The views of a scene show one set of named points, each view turned or mirrored, and shifted as a whole, with a little noise and some points left out.
In the rows, 128 means zero.

Scene 1
View 1
Sesog: [132 214 174 100 183 111 144  89  89 107 129 155 137  96  62 120  73 114]
riki: [169 193 156 140 143 140 145 106 106 146 143 150 150 100  94 117 125  93]
relos: [147 224 210 134 160 127 172 104 110 174 156 127 181  85  55 115  89 104]
lemaz: [172 159 173 190 134 152 148  94 121 193 141 138 173 103 112 139 124 112]
Sapi: [147 176 186 158 155 132 154  81 108 166 135 141 167  98  88 142  88 124]
repa: [165 148 155 172 142 150 134  89 108 166 129 152 158 106 115 145 113 117]
bet: [153 196 165 126 162 127 146  97 100 131 137 156 145 100  82 121 102 101]
fud: [168 219 184 137 147 138 163 111 113 161 155 136 171  95  76 107 119  89]
tavib: [157 169 165 155 152 136 141  90 104 155 131 149 157 100  98 138 107 116]
vezu: [164 214 149 111 153 133 143 111 100 115 142 157 140  96  83 108 124  81]
galuk: [154 228 193 124 161 127 169 106 106 154 154 135 169  85  59 109 100  94]
ker: [168 189 181 158 139 146 160 104 117 179 148 138 173  94  93 128 124  96]
Paku: [178 176 142 154 134 151 138 109 107 153 140 158 150 102 116 122 143  88]
View 2
relos: [146 146 128  99 124 136 169 124 141 125 159  52 148 131  75 122 133 139]
lemaz: [104 116 132 151 133 160 142 136 131 114 135  37 114 162 131 125  69 139]
galuk: [147 146 131  98 132 122 155 125 135 124 147  72 147 129  74 125 142 132]
ker: [120 128 135 128 127 140 138 135 128 122 140  52 121 156 106 125  99 138]
Sapi: [122 117 129 139 145 158 167 130 157 106 132  52 149 128 113 124  99 129]
vezu: [125 125 131 103 166 106 120 131 130 117 105 111 129 129  90 123 137 121]
Sesog: [138 121 128 105 176 124 162 125 164 105 110 103 169  92  82 123 154 112]
riki: [124 119 132 120 165 121 129 132 137 114 109  94 132 130  99 120 124 124]
Paku: [105 114 133 133 159 125 110 138 117 117 109  79 108 156 121 122  95 128]
tavib: [112 111 131 132 169 136 134 134 141 108 108  83 131 130 117 121 106 121]
bet: [127 119 129 117 165 121 139 130 143 111 112  91 144 122  95 121 127 122]
View 3
riki: [117 133 122 140 106 141 153 169 129 163 121 112 135 123 116  79 105 181]
lemaz: [150 145 118 152 164 136 123 154  99 169 136 120 117 108 108  48 130 198]
fud: [140 139 131 116 110 133 155 188 127 154 111 102 153 133 117  48  88 181]
Sapi: [153 152 135 129 146 109 144 155 132 170 102 109 106 128 127  78 122 195]
Paku: [111 129 115 159 116 155 142 161 117 167 138 126 131 114 106  77 114 182]
galuk: [145 141 139 101 108 117 163 191 145 154  92  96 149 144 126  55  80 182]
repa: [132 141 120 161 148 132 132 142 118 177 129 124 102 112 113  84 134 196]
vezu: [103 125 129 136  81 139 170 180 146 163 110 111 147 134 121  99  90 172]
View 4
vezu: [172  98 167 148  87 202  99  91 144 120 140 154 109 129 147 165 176 130]
Paku: [150 127 157 157 108 179 109 140 147 136 138 159 123 117 132 171 143 123]
tavib: [153 116 155 174 109 180 128 102 138 137 139 143 132 118 150 164 165 117]
repa: [138 138 143 185 127 155 139 129 140 151 139 137 146 113 143 163 150 110]
galuk: [222 120 153 144 105 193 117  97 114 131 166 124 104 139 154 138 199 132]
fud: [207 131 152 142 106 188 109 123 123 132 168 136 103 135 145 146 178 128]
bet: [180 112 157 152 103 188 112  99 133 129 148 142 115 129 151 157 178 126]
relos: [226 130 145 151 115 181 129 108 110 139 177 113 106 141 157 133 203 127]
riki: [170 124 158 157 101 187 111 118 138 131 145 150 118 123 144 161 163 124]
lemaz: [161 160 139 176 135 148 141 161 128 158 157 135 135 121 134 153 148 114]
ker: [187 144 146 157 115 169 124 143 122 143 163 134 118 125 140 150 164 125]
Sesog: [184  87 159 169  98 193 129  40 126 124 142 122 121 133 173 154 209 122]

In a view up to two points have been moved. Name them for each view, in the order of its rows, or write none.
view 1 -> tavib
view 2 -> riki
view 3 -> none
view 4 -> bet
